Points on a hilly landscape, in no order, each with its height.
From any point a climber steps to the highest of the 2 points nearest to it. It stops when none of these is higher. Distance is the straight distance between rows; heights are no part of it.
Gil: [-18 -16 -11  -1  13   2   3   8 -14  -5 -10  13  -7  18  -4  -9  19   6
  -4  -3   0   5  10  14 -13   1  -5]  (h 6.41)
Lop: [  5   4 -14   0 -26   9  12   1 -11  28  13 -18   2  -3  -3  25 -10 -43
   0  15   5  17 -21  -2  -2   6  -1]  (h 3.38)
ped: [  6   9  -4  15   1  11 -14  10 -10  14 -10  10 -18  15   5   6 -40 -24
  -4  12  14  22   2 -22  -1   1  14]  (h 5.29)
foto: [-10   3   6  27  12   0  -1   8  -1 -17 -10  11  -7   4 -16  -7   1  19
 -19 -14   7  19  11   6   1  -9  -7]  (h 2.07)
ledo: [ -1   3   9   7  12   5   4   3 -20  13  -2  -3  15  15  -2  -2  11   0
   7   2   1 -16  -1  -3  -2  10  -1]  (h 4.92)
Nez: [-15   1 -17 -10 -16   4  14  38   6 -26   2   2  -5   3   0 -13   2  -6
 -16  -7  14 -24  10  17 -14  11  -1]  (h 7.42)
Nus: [  1   7 -10  -3 -12   5  20  17 -13  27   8  -7   8   7   2  10   4 -35
   1  15   5  -1 -22   6  -6  19   5]  (h 2.53)
Gutem: [  6  -2 -14  -5 -23   2   6  -1  -8  33  16  -9   1  -8   1  15  -1 -36
   1  18   5  18 -21   0   2   7   3]  (h 2.93)
Fogi: [-16 -17 -20 -12  10  -3  -6  13   9 -28   1  23   1  -1  -7 -12  13  17
 -17 -16   8  11   3  20   0   0  -3]  (h 5.07)
Gim: [  0   6 -17 -11 -23   6  23  21   7  -5   7 -11  -1   5   3  -2   6 -12
 -14   9   5 -22  -9  11 -14   7   5]  (h 6.50)
Mivuz: [ -5  -3  -7  -5   7  10  -5  14 -19  26   3  20  -8  13   2   8 -13 -28
   9  12  12  22 -13 -13   4  10  14]  (h 3.42)
ler: [ -2 -10 -16 -10   0   5  -3  -9 -16  23  15   4 -10   1   6   7   0 -24
  12   8   3  19 -10  -4   1  -4   1]  (h 1.12)
vimov: [ -8 -13  -8 -19  27  -4 -13 -34   2  24  13   4   0 -12   4  10   4 -12
  30  -4 -11  10   6  -5  19  -8  -6]  (h 0.63)
dom: [ 11   5   1  22  -4  10 -23 -12   3  14  -6   1 -13  -7  11  -2 -22  -3
  -2   5  -3  21   8 -13   3 -14   8]  (h 3.85)
muf: [ -3 -19 -18 -18   2   4  -3 -19  -4  20  16   2  -4  -9   5   5  10 -18
  16   7  -5  17  -6   2   6  -8  -1]  (h 0.93)
doma: [  3   7   4  11 -15  -8   2  24  21 -41  -3   2   3 -12  -2 -15 -11  22
 -20 -13   6 -10   3  10   5   0  -5]  (h 5.96)
der: [-15 -16 -10  -4  10   4   2   6 -20   8  -3  12 -12  19   1  -3  11  -8
   3   2   2   9   4   6 -14  -1   0]  (h 6.00)
ril: [  4   4   0  32  -2   7  -5   6   2 -12  -7   5 -12  -1   1  -9 -11   8
 -17  -4   1  18   9   9 -10 -10   1]  (h 4.49)
kom: [  4   6  15  15   6  -3 -12 -10   9  -8  -2   8   2 -11  -4 -11   2  26
  -7  -7  -8  15   5  -2  10  -6   3]  (h 3.39)
zoz: [-10  12 -20 -13 -12   6  24  29  -5   9   9   4  10   5   4  -7   9 -24
 -12  11  11 -19 -11   9   0  27  10]  (h 2.58)
sipe: [  5   3   4 -17 -27   0   9  23  26 -26  -2 -13   5 -13   9   2  -8  11
  -9 -10   0 -38  -8  -3   4   7   5]  (h 1.64)
Nak: [ 17   8  -7 -10 -37   1  10  11  28 -12   0 -21   4 -15   7  -4  -3   8
 -15   4  -4 -23 -12   0  -4   1  10]  (h 2.06)
Kidaf: [ -6   3  10  11  24  11 -11  -4 -20  12  -6   5  -7  16  -9   6 -10  -3
   3  -4   8   8   9 -20   1  -4   4]  (h 0.92)
dubuv: [ 15   6  -1  -9 -27  -2  10   2  19  -8   7 -18   7 -12   8  -3   5   9
  -6   7  -7 -18 -15   3  -2   3   5]  (h 2.22)
Derak: [ 19   0  20   4  -1 -12  -5 -29  14  18   4 -15   8 -21  10   4  -4   8
  20   7 -19   4  -1  -8   9 -10  -5]  (h 3.78)
ruso: [ 22   7  20   0 -10  -7   8 -15   8   4   0 -17  19  -4   4   2   9  13
  14   4 -15 -17 -10  -3  -5  -1  -5]  (h 2.86)
Rerod: [ -8  -4   1   0  21  10 -13  -3 -21  16  -8   8 -14  20  -6  10 -17 -15
   9   3  10   7   6 -21  -1  -2   5]  (h 1.07)
fipaf: [  8  -3  -2 -13   7  -7 -15 -35  -7  21  12 -19  -3 -16  -4  17 -24 -35
  30   8   0   3   2 -19  15 -13 -20]  (h 2.17)
refi: [ 26  10  14  22  -4   5 -20 -22  -1  15  -7 -17   2   0   9   9 -20  -3
  11   3  -8   3   4 -21  -1  -8   1]  (h 3.99)
sugi: [ -6 -12  -5 -26 -10  -4  16   2  -4   4   6 -20  17   4  -3   5  27  -2
   5   8  -1 -29 -13   9   0  11 -11]  (h 5.67)
tapug: [  3  -6 -10  -7  -2   4  -6 -16 -14  29  17  -5  -1  -4   3  12  -9 -29
  14  10   5  13 -10  -9   6  -1   0]  (h 1.33)
vuke: [-12   0  -9   9  12  11   5  20 -14  -1  -1  19  -5   9   1 -11   0  -8
 -11   1  10  12   1   9  -7   8   9]  (h 2.29)
Funom: [  8  -5  -4  -6  -2   0  -4 -17 -15  32  18 -15   9  -6  -6  19 -14 -41
  18  14  10  11 -14 -11  11   4  -7]  (h 1.57)
vumor: [ 11   0  -1 -16 -18  -2  17  -9  15  16  18 -34  26 -21  -9  10  15 -13
  -8  14   1 -12 -27   1   7  12  -4]  (h 6.46)
rezel: [  6   5   0  -7 -13   1  19   9  -7   3   1 -19  22   9  -4   0  17  -6
  -1   7   0 -37  -8   5  -7  11  -8]  (h 5.41)
ruku: [ -7  -5 -16 -20 -14   5  17  12  -7   8   9 -13  11   2  -3   3  21  -9
  -3   9   5 -23 -16   9  -5  15  -2]  (h 5.89)
ved: [ -9   6   4  26  15   7  -7   6  -9  -3  -8  10 -10  10 -11  -2  -6   7
 -13  -9   7  21  12  -4  -4 -11   1]  (h 1.91)
rimuf: [  7  19  -5  12 -15   7  17  25  10 -21  -4  -9   5   6   6 -12  -5  -7
 -15  -4   1 -25   4  14 -21   8   4]  (h 6.47)
poz: [  0  15  -2   9   7  11   6  16  -2   1   7   9   9   3   2 -16   1  -3
  -9  -1   7  -7  -6   2   5  16  15]  (h 2.35)
Kul: [ -8   2 -16 -14  -6   8  17  19 -13  20   9   3   5   7   2   0  15 -23
  -3  14   6  -9 -17  10  -1  20   5]  (h 2.67)
mez: [  0  -4  -4  -8  -8   3  10   3 -21  33  11 -14  22   7  -6  20   6 -37
   5  15  11   5 -18   0   3  17  -9]  (h 5.90)
Did: [ -8 -23  -4 -41 -16 -14   9  -4  12 -15   2  -8   7  -4   1   4  25  17
   7   1  -5 -31  -7   6   5   8 -11]  (h 4.74)
nel: [ -2 -11  11 -19  24 -29  -4 -21  16 -19  -6  19   0  -6  -5   3  22  30
  14  -9 -21  10  17   9  11  -1  -5]  (h 0.25)
Minu: [-11   8 -10  11  -1   9  17  34  -9  10  -1  23 -11  14   7  -6 -14 -29
  -7   9  10  13  -2   6 -14  12  14]  (h 3.18)
Lupu: [ -6 -15  -8 -14   9   2  -4 -20  -3   9  10   7   3  -3   5  -5  19   3
  10   1  -6   4  -2   5   6  -4  -1]  (h 3.56)
tefid: [-20 -11  -7   0   6  -1   6  22  -9 -28  -9  12  -2  10  -2 -15  13  12
 -14  -9   8  -9   9  19  -8   3  -8]  (h 6.91)
dumok: [  9  -3  -3 -11 -13   0  15  -7   0  25  18 -32  26 -14 -10  15  14 -21
   1  11   4  -5 -25   1   8  15  -7]  (h 7.35)
bug: [ 10  13   2   3 -20   6  14  18  12 -17  -2 -11  12   1   7  -9   1   1
  -8  -1  -2 -31  -1   7 -13   6   7]  (h 6.20)
kemi: [-15   4  10   2  20  -2 -24 -22  -2   0 -13  -2 -30   5 -16  17 -22   3
   9 -11   1  13  28 -23   3 -17  -5]  (h 1.19)
Fele: [ 11  13 -10   1 -32   5   8  21  28 -20   0 -14   1 -13  10  -9  -8   5
 -21  -3   0 -22  -4   5  -8   2   9]  (h 1.90)
Nipin: [-23 -19 -14 -15  33   5 -18  -4 -12  12 -11  22 -16  20  -8   8  -1  -9
   3 -12   4  30  18  -6   1  -8   3]  (h 1.80)
Zed: [ -1  -1  -5   6  -6   5   2   4   2  -8   6   5  -1  -4   7 -11   3  11
 -10   0   0   1  -4   8  -7   2   7]  (h 2.41)
todan: [-15  -5 -12  -3  -5  -2  13  32  -2 -28  -2   8  -2   8   1 -14   5   4
 -15  -9  12 -19   9  18 -11  11  -5]  (h 7.16)
vosa: [  9   5   2  -4 -24   1   8  19  22 -27  -1  -5   3 -10   7 -11  -6  17
 -17  -5   2 -26  -2   7   1   5   3]  (h 1.76)
Gogel: [  3   5   8  15  -4 -15  -2  14  15 -40  -8   7   5 -11  -8 -14  -1  35
 -20 -14   5   2   1   9  15  -5  -6]  (h 5.33)
zago: [  5   2  20   9   9 -15 -15 -30  12  -2  -8   2 -20 -12   1  11  -8  17
  14  -1 -22  16  25 -11   3 -23  -9]  (h 3.26)
Taleb: [-18  -5  -5 -14  26   7 -21  -4 -17  12 -11  12 -22  17 -13  11 -23 -15
   9   1  11  18   9 -24   5  -5   7]  (h 1.30)
dat: [-19 -10 -10   7  19   6   1  17 -13   2  -5  23 -14  14  -3  -3  -3 -10
 -10  -2  10  28   5   4  -5   1  11]  (h 2.15)
Bego: [ 10   6  11  16  -1   4 -10  -9   4  -1   1   4  -2  -8   6 -10  -3  14
  -4  -4  -4  11   0  -4   5  -6   6]  (h 2.94)
zati: [ -6  -5  -1  -3   9   5   9   8 -24  15   0  -6  14  17   3  -1  19  -7
   8   7   3 -14  -9   2  -1  14  -1]  (h 5.08)
Lutaz: [ 6 15 14 20 12  7 -2  5 -8  3 -3  3 10  6 -3 -6  2  9 -7 -5  2 -4  7 -3
  3  3 12]  (h 2.20)
mezus: [ -4 -12 -10 -15  10   0 -10 -28  -6  22  15  -1   2 -12   4  10   2 -17
  23   2  -2  13  -3  -4  12  -9  -4]  (h 0.78)
Misa: [-15   6   7  -9  22 -12 -29 -30   6   2 -11  -5 -30  -3 -17  21 -27   1
  19 -13  -4   8  32 -25   9 -20  -7]  (h 1.60)
mige: [ -1   3 -16  -9 -20   7  21  14  -2   6   9 -13   4   0  -1  -2  15 -16
  -7  13   1 -18 -15   7 -14  11   1]  (h 6.16)
zome: [  6   0  -4  10  -9   8 -14 -14   2  14   5   1 -15 -11  14  -3 -12  -3
   1   7  -2  21   1  -4  -1 -11   7]  (h 3.12)
muma: [  9  -5   0  -7   5  -1 -12 -28 -12  30  11 -19   9  -7  -7  23 -23 -38
  22   9   8   6  -4 -19  13  -4 -17]  (h 1.84)
livak: [ -5 -19  -7 -30  -8 -11   8  -7   4 -10   2  -6   5  -2   4   2  25  13
   8   1  -4 -19  -5  11  -3   2  -8]  (h 4.62)
vog: [  6  -5 -13   2 -12   8  -8 -16   4  20  13  -1 -10 -15  16  -3  -6 -10
   2  10  -3  19  -9   0   1  -7   7]  (h 2.63)
fozev: [ -9 -16 -12 -12  18   5 -10 -23   0  10   8  15  -5  -3   4  -2   9   3
   8  -5  -5  20   3   1   4  -6   7]  (h 3.94)
Duvu: [ 16  10  21  15   5  -4 -18 -31   4  13 -10 -11  -2  -7   6  12 -19   3
  17   0 -13   3  12 -20   0 -18  -5]  (h 3.09)
Das: [  1  15  20  30   6 -16   0   2  11 -31 -15   5   0  -1 -23  -1   6  32
 -13 -13  -3  14  10   1   6 -15 -15]  (h 1.79)
nuviz: [  5  15  13  20  11   9 -25 -11  -5  12 -14  -4  -9   7  -7  13 -24   4
   2  -4   3  11  14 -27   2  -9   6]  (h 0.49)
kibi: [  9   2   4   5  -8   1  -2  -7   4  -3   6  -3   3  -7  10 -10   1  14
  -4   2  -3   0  -6   6   0  -3   7]  (h 2.59)
nos: [  7  11   9  27 -10  -2   0   4   7 -23 -10   1  -5  -2   1 -10  -3  17
 -14  -7  -7   6   8   9 -16 -11  -3]  (h 5.04)
berak: [ -4 -11 -12 -11  -5   3   1   3 -22  23   2   8 -21  15   2  12 -20 -38
  13  17   9  22  -9 -10  -9  -1   2]  (h 5.27)
rezat: [  6   5  -5 -21 -27   2  14  20  24 -13   2 -21  14 -13   0   3   1   2
  -9   0   5 -45 -12  -4   3   9   6]  (h 1.54)
kufu: [  3 -12   5 -21 -14 -16   1  -2  20 -32   1   4  -1 -14   4  -5   8  33
   0  -7  -9  -8  -3  10   6   3  -1]  (h 6.66)
nila: [ -1  -7  -7  -5  -3   5   7  -4 -10  10   8   0   1   2   6  -2  12  -3
   2   5   0  -3 -11   4  -5   2   2]  (h 4.19)
rasom: [-14  -6 -15  -8   1   8  12  19 -17  19   6  13  -2  13   3  -2   9 -21
  -1  11   7   7 -12   5  -5  13  11]  (h 2.85)
golo: [ 11  -1 -18   0 -21   7   3  -7   0  27  15  -6  -7 -11   9   4  -4 -24
  -2  14  -1  17 -16  -2  -1   1   8]  (h 2.40)
Voki: [-13 -17 -15  -9  20   2 -12  -9   2  -2   2  24  -5   2   0  -7  14   7
  -4 -13   0  24   5  10   0  -7   3]  (h 4.45)
ziro: [ 12   2   3  -6 -14  -3   5  -6  14  -7   6  -7   7 -15   7 -10   5  18
  -2   3  -6 -11 -13   2   1   3   5]  (h 2.38)
kige: [ -1   5  -2   3   1   6   3  20 -19  25  -1  16  -3  17   4   8 -15 -35
  10  14  12  10 -13  -9   4  14  12]  (h 3.82)
pinip: [  3  -6  -2 -10  -7   0   9  -6 -10  32  19 -23  25  -5  -9  18  13 -29
   6  12   9   3 -21   6   7  15 -11]  (h 6.55)
Migus: [ -3   9  -4  15  -9  -5   4  34  14 -43  -3   4   7 -10  -6 -19  -9  13
 -23 -16  17 -11   8  13   4   2  -6]  (h 6.43)
fekiv: [ -6 -23  -2 -33 -11 -20   1  -1  23 -35  -2   7  -4  -9   5   0  13  30
   3 -10  -6 -13   0  11   6   4  -4]  (h 6.23)
zigob: [ -1  -4   4  -7  17  -7 -19 -34   0  19   2  -4 -16 -11  -1  11 -17 -12
  26  -1  -5   4  13 -19  13 -21 -13]  (h 2.92)
lopuz: [ 21   7  29   5   5 -13   5 -21   6   3  -5 -10  15  -3   2   4   7  20
  17   3 -17 -12  -1  -7  -1   2  -4]  (h 2.68)
guz: [-23 -16 -12  -2  29   9 -11   8 -11   5 -11  25 -12  19  -9   1   4  -3
  -7  -7   7  32  10   2  -2  -3   4]  (h 2.00)
Tovem: [-18  -2 -18 -10  -1   6   8  29  -4 -10   3  14   4   2   2 -15   9  -4
 -15  -3  11 -11  -1  15   3  14   7]  (h 2.42)
zogev: [  2   6  19   0  -1  -9   7  11   0 -28 -10  -1   9   8  -1  -6  10  23
  -2  -8  -3 -29   6   9  -6   4  -8]  (h 5.06)
Beben: [-11 -13  -4 -17  32  -5 -18 -32   6  15   5  15  -5  -6  -1   6   7   3
  23 -10 -16  12  15  -2  17 -13   0]  (h 0.48)
negur: [  1 -10   5  -9  10  -7  -1 -26   0  12   8  -1   3  -6   4  -1  14   5
  19   1 -10   0  -3   1   6  -6  -7]  (h 3.29)
bop: [ -3 -10   4 -37 -27 -12  14  11  23 -15   1 -23  13 -12  -1  15   8  11
   0  -2  -3 -44 -15  -7  11  10  -8]  (h 5.05)
Vilar: [ 10  -4  14  -7  -1  -8   8 -23  -1   6   7 -10  11  -7   3   2  14   6
  14   5 -10  -7  -7   2  -2  -5  -4]  (h 3.06)
supid: [ -5 -16  -2 -21  22 -16  -6 -26  16 -11   1  17   2  -8   1   2  22  24
  16 -12 -22  10  11  11   9  -7  -8]  (h 0.29)
kuvi: [  8   9   8   3  -4   4  15  12  -8  -6  -3  -8  13  12   3  -4  12   1
   2   3  -3 -26  -1   9 -11   9  -3]  (h 5.28)
Gupak: [ -2  -1  -3  26  -1  11  -8   7  -3   1  -6   8 -19   3   3  -7 -18  -4
 -15   0   5  27   9   0 -10  -9   4]  (h 3.97)
pira: [-11 -13 -18  -1   0  -1   2  17   7 -29   0  14  -7  -6  -3 -16   7  17
 -22 -15  10   8   2  19  -6   2  -4]  (h 5.34)
laro: [  6  -6  10  -8   5 -13  -3 -29  20   6   8   1  -2 -24  10  -6   5  13
  18   3 -24  10   1   0  13 -11   0]  (h 5.47)
tuf: [  9  11  -3  11   1  11 -25  -5  -7  15 -12   4 -19  10   3   7 -42 -22
   3  10  13  18   4 -31   5  -1  10]  (h 6.98)
danu: [  8  17  24  27   9   3 -20 -13   3   6 -14  -5  -1   1  -4   9 -15  15
   0  -8  -6  11  14 -17   3  -7   5]  (h 0.20)
Subef: [ -3 -13  -9 -22  -6  -2   8  -5  -3   2   7  -3   3  -3   4  -3  23   6
   3   5  -4 -11  -9  10  -2   4  -5]  (h 4.47)
keso: [  9  17 -15   3 -20   7  23  19   1  19   7 -18  16   5  -1  10   4 -36
  -9  15   3  -8 -20   6  -9  18   6]  (h 2.39)
Meli: [-18   1 -11   5  12   5  10  31  -8 -12  -1  18   4  10  -3 -19   8  -3
 -17  -6  11   0   2  14  -3  13   5]  (h 2.37)
rarof: [  5   7  15   8  10  -1   1  -9 -10   4  -2  -2  10   8   0  -1  13  10
   8   1  -3 -14   0  -2  -2   3   0]  (h 4.71)
kabi: [  1  -5  -4 -14  13  -9 -19 -34  -2  17   7 -11 -14 -14  -2  15 -23 -26
  30   6  -6   5  11 -21  14 -20 -21]  (h 2.49)
lal: [ 14   5   4   9  -2   7  -9 -19  -3  22   6  -7   2  -7   8   2  -8  -8
  11   4  -5   6  -5 -12   7  -3   6]  (h 3.28)
gosa: [-13   5  10  -7  27 -16 -27 -33  17   8  -9  -1 -27 -15  -7  16 -18   5
  23 -13 -15  10  34 -20  18 -23  -8]  (h 2.13)
Zok: [ 24  12  12  24  -3  11  -7 -10   0  12  -6 -14  10   3   8   2 -12  -2
   6   0  -5  -4  -3 -10  -4  -1   6]  (h 4.87)
dal: [ -1   0  -2 -22 -13  -4  18  10  -3   1   1 -25  27   4  -5   8  22   0
   0   7   1 -38 -17   6   0  15 -11]  (h 5.53)
Tagur: [ -5  -2  16   5  20   0  -8 -13 -10   5  -5   6   3   9  -5   1  12  14
   4  -5  -5  -6   6  -3   1  -3   3]  (h 4.41)
razak: [ -9 -14 -14  -9  -2   7   9  10 -24  16   1   8 -17  14   6   6  -4 -27
   9  12   6  16  -7   2 -14   0   2]  (h 6.40)
luk: [-11   1   4  20  17  10 -15   3 -14  -2 -14   9 -23  13 -12   8 -18   1
  -6  -8  10  23  18 -14  -4 -13  -1]  (h 1.69)
Relit: [  8  -4   2 -27 -17 -10  16  -8  17   6  15 -32  26 -19 -10  14  16   0
  -3   8  -4 -22 -25   0   9  11 -12]  (h 5.81)
Feb: [-11  -6 -11  -3  11  10   3  12 -17  22   2  20  -7  11   6   0   1 -19
   2   7   9  13 -11  -1   3  10  12]  (h 3.05)
matib: [  6  11  12  22  13  13 -13  -2 -12  14  -8   0   0  10   0   4 -17  -6
   0   0   4   8   5 -19   4  -2  13]  (h 0.75)
tusit: [  3   5  17  23   4 -27   1   0  16 -35 -16   9  -8  -4 -19   3   8  38
 -16 -12  -3  21  12   6   2 -16 -19]  (h 1.65)
Vireb: [ -5   7 -14  -9 -10   8  13  25   2  -2  12   4   8  -1   3 -12   7  -6
 -13   3  10 -19 -11  10   3  20  11]  (h 2.50)
Tig: [  4  12  -5  15  -2  10  -2  20 -10  17  -7  15 -16  14   9   2 -32 -32
   1  11   9  21  -4 -12  -2   5  14]  (h 4.35)
Lum: [  8  21  12  31   3  -1   1  14   7 -28  -9   2  12   2  -8 -12  -4  18
 -19 -13  -1  -4   9   3  -1  -4  -1]  (h 2.04)
kof: [ -9   5   3  23  10  -2   5  16  -4 -27  -8   8   3   5 -13 -15   5  15
 -20 -14   7   1  10  10  -5  -5  -9]  (h 2.16)
met: [  2  15  -9  18  -9  11  11  27  -8  14  -4  12 -10  13   9   0 -22 -31
  -3  12   7  15  -4  -1 -14   8  15]  (h 3.62)
sogoz: [ -9 -25 -10 -45  -8 -18   2  -3  21 -25   0   6   2  -4   2   2  21  25
   6  -8  -7 -20  -3  13   9   7  -8]  (h 5.97)
kek: [  1 -10 -10  -9  -7   3   1   1 -27  25   5  -5  -6  12  -3  19 -17 -45
  17  21  10  18 -13 -12  -3   3  -3]  (h 4.43)
pulol: [  2  11  13   7  -5   1  13  14  -6 -21  -8  -3  11  14   3  -9   9  10
  -3  -5  -1 -28   7  10 -15   5  -5]  (h 5.19)
mela: [-11  -3   9  15  18   5 -17 -15  -7   1 -12   4 -23  12 -11  11 -14   5
   1  -8   5  17  22 -18  -5 -18  -1]  (h 1.43)
Rupav: [ 15   9  16  16  -6  -7  -2 -15   9 -11  -5  -6  -6  -3   8  -4  -1  21
   5   2 -18   5   9   2 -11 -13  -3]  (h 4.52)
nided: [ -1  -3  -1  -2   2   6  10   3 -24  28   7  -9  13  13  -1   7   8 -24
   8  11   4  -4 -12  -1  -1  12  -3]  (h 5.38)
zeku: [ -5  15   6  20  16  12  -1  15  -9  -4  -1  10   7   5  -6 -11   4  10
 -15  -8   7  -1   1   4   7   7  10]  (h 2.27)
nal: [ 10  13  -1  18 -19   3   9  18  15 -24  -6  -7   1   2   4 -12  -6   6
 -14  -5  -4 -13   6  13 -25  -5   2]  (h 6.08)
Siv: [-14   4  -9   3 -12  -1   7  39  15 -39   1   5   4  -9   2 -16 -12   2
 -25 -13  21 -16   8  15   3   4  -2]  (h 6.07)
dum: [  6  -8   4 -40 -25 -12  14   0  21  -7   5 -29  21 -16 -10  12  11   7
  -1   5   0 -36 -25  -6  15  10  -9]  (h 5.35)
nuv: [ 22  17  11  18  -4  10   1   4   4   5  -1  -9  18   2   9  -6  -3   2
  -2   0  -8 -10  -8   0  -5   5   9]  (h 5.49)
neri: [  3  -1   2   2   3   7  -1 -12 -10  17   9  -1   3  -2   2  -1   1  -8
   8   7   1   3  -8  -5   1  -1   5]  (h 3.81)
Nizur: [ 17   8  10  16 -22  -4   7   9  15 -28 -12  -7  -3  -3   7  -9  -2  22
 -13  -3 -11 -10   6   8 -19  -8  -1]  (h 5.61)
lodev: [-20 -15  -7  -5  15  -4  -3   9 -10 -21 -11  12  -3  19  -6  -9  20  19
  -8 -12   2   1  11  20  -6   2 -12]  (h 6.68)
safo: [  7  -4  14  -6  13 -14  -2 -36  15  16   9  -3   4 -22   8   4   3  10
  26   3 -20   6   4  -3  16 -12  -8]  (h 4.61)
Kofe: [  4   7  10  15  10  11   1   2 -23  21   0  -4  10  16   0   4  -4 -14
   9   4   4  -8  -5  -9  -5   8   4]  (h 4.67)
sif: [-11  -1  11   4  21  -2  -3   4 -13  -7  -7   9   3  10 -10  -6  20  19
  -6  -9   0  -5   7   6   4   2  -2]  (h 4.60)
vod: [ 17   1  14   7   1   0  -5 -27   5  20   5 -12  12 -12   6   1  -4   1
  14   5  -8   0  -7 -11   7  -5  -2]  (h 3.17)
sug: [  3  -4   7  -6  12  -8 -16 -34   7  19   9  -1  -1 -14   4   4  -7  -2
  25  -1 -13   7   7 -11  14 -15  -5]  (h 3.71)
luta: [  5  15  -6   2  -9   9   8  17   5  -1  10  -3  13  -3   7 -12   6  -1
 -12   1   5 -19 -10   5   2  12  13]  (h 2.43)
didu: [ -5   3 -14  -4 -19   7  15  22   6 -16   3  -2  -5  -2   7 -13   4  -6
 -16  -2   8 -19  -2  14 -16   6   6]  (h 6.96)
lofe: [ -5   8   0  20  -1   3   9  23   1 -27  -7   6   1   3  -3 -19  -2  12
 -19 -10   7  -7  12  15 -11   0  -3]  (h 2.21)
riki: [-10 -12  -2 -15  31 -11 -14 -29  12   2  -1  17  -1 -10  -2   5  17  16
  11 -12 -15  16  16   6  13  -8  -3]  (h 0.36)
zim: [-14  -3 -18  -2  -7   0   5  29  10 -35   2  15  -1 -10  -1 -16  -1  12
 -25 -14  17  -8   2  16  -1   3   0]  (h 5.70)
foz: [  8  -9   7 -20 -12 -16   3 -13  22 -20   7   0   0 -16   9  -7  11  29
   5   1 -14   0  -5   6   4   0   0]  (h 7.43)
Velo: [ -7 -16   1 -40 -22 -16  10   8  11 -16  -2 -16  11  -2  -2   9  20  17
   6   0  -1 -42 -11   6   9  12  -8]  (h 4.86)
teku: [  8  21  18  26   7   5   1  12  -1 -16  -9   0  15   6  -4 -11   1  14
 -11 -11  -2 -14   8   3   0   2   4]  (h 2.11)
gis: [  4  15  19  25   4  -9   0   7   5 -30 -13   5   6   1 -13  -7   2  30
 -15 -12  -2   0  12   5  -2  -4  -9]  (h 1.95)
Musot: [  7   6  21  12   6 -17  -7 -14  17 -19  -6   6  -2 -15  -3  -5   3  37
  -5  -6 -11  16   9   0   9  -9  -2]  (h 3.98)
pemug: [  1   8  -3  11  -6   5   5  16   3 -17   2   5   2   0   4 -19  -3   8
 -17  -4   4  -6   4  10  -7   2   4]  (h 2.28)
zovi: [-22 -11 -13 -17  35   7 -26  -5 -11   9 -11  17 -22  15 -15  12 -15 -10
   5 -10  10  27  20 -18   4  -8   5]  (h 1.58)
gaz: [ 22  10   9  19 -22   0   4  -4  16 -14  -8 -12  -1  -4  11  -6  -1  18
   0   2 -14  -4   2   7 -17  -8   1]  (h 5.13)
ligur: [-13 -13  -8  -3   6  10   6  11 -22   9  -5  13 -17  21   5   2  -5 -18
   3   7   7  15   3  -1 -13  -3   3]  (h 5.73)
pekub: [ 11   7   0  15  -1  13 -26 -12  -3  17  -6  -3 -14   1   5   5 -33  -9
   4   6   4  16   6 -26   6  -7   6]  (h 4.99)
Kita: [ 10   5  18  20   1  -9 -11 -22   8  -9 -11  -1 -13  -5   2   0  -5  20
   5  -1 -16  15  19  -4  -9 -19  -5]  (h 3.93)
nanu: [ -2   3  19   1   5 -11   3   0  -3 -26 -10   5   4  10  -4  -8  18  30
   0  -9  -7 -17   7  10  -3   2  -8]  (h 4.94)
pame: [ -2  -6  -9  16  -1  10 -10   0  -9   8  -3  10 -20   3   6  -3 -23 -12
  -5   5   7  24   6  -5 -11 -14   7]  (h 3.45)
Rivo: [-13 -19 -18  -6  16  -2  -9   1   4 -16  -1  23  -2   0  -4  -6  17  19
 -11 -16   2  18   5  16   1  -3   2]  (h 4.81)
notif: [  2   3  15   9   2 -21  -8   0  18 -34  -8   9   2 -12 -12  -9   5  38
 -13 -10  -5  15   2   7  15  -7  -5]  (h 4.70)
bakov: [  2   6   2   8   7  15  -1   8 -20  24  -1   4  -1  18   0   7 -11 -22
   6   6   9   5  -7 -15  -3   8   9]  (h 4.30)
nudo: [  9  -1 -11  -3 -15   5   6   2 -19  27   8 -11   1   8  -4  26 -18 -46
  13  20  11  17 -19  -9  -5   8  -2]  (h 3.91)
sene: [ 11  -8   6 -13 -12  -8   3 -21  22  -4   9  -4  -2 -21  12 -10   7  18
   9   4 -17   7  -2   4   4  -7   1]  (h 6.80)
rolak: [ -9   2  16   6  20 -11  -3   4  -4 -22 -12  12   5  14 -13  -3  20  30
  -8 -13   0  -7  11   6   6   2  -6]  (h 4.76)
vanik: [ -6   3  15   4  20 -15 -19 -35   7   6 -10   3 -25 -12  -1  13 -11   7
  21  -6 -11  12  28 -14  10 -23  -9]  (h 2.66)
Raf: [ 18  18   6  12 -12   4   8   9  11 -14  -3  -8  14  -1   7  -7  -2   9
  -8  -3  -4 -20  -2   6  -7   8   9]  (h 5.91)

For each start below, name the point where the climber stops.
zogev => Nez
Nus => dumok
nel => foz
Vilar => Migus
golo => razak
kemi => rimuf
ved => kibi
Bego => Migus
nila => dumok
zoz => dumok
supid => foz
Tagur => dumok
sipe => kibi
Duvu => rimuf
Funom => foz
pame => rimuf

Call two points neighbours if one is among the 2 nearest of the other. Go from one point of each pair to the other, from neighbour to neighbour, staying as high as possible. Name the lowest point that can't be avoided.
dumok / Nez => Tagur
rimuf / foz => golo
foz / Migus => tusit
dumok / foz => Did
Nez / razak => ligur
tuf / rimuf => zome
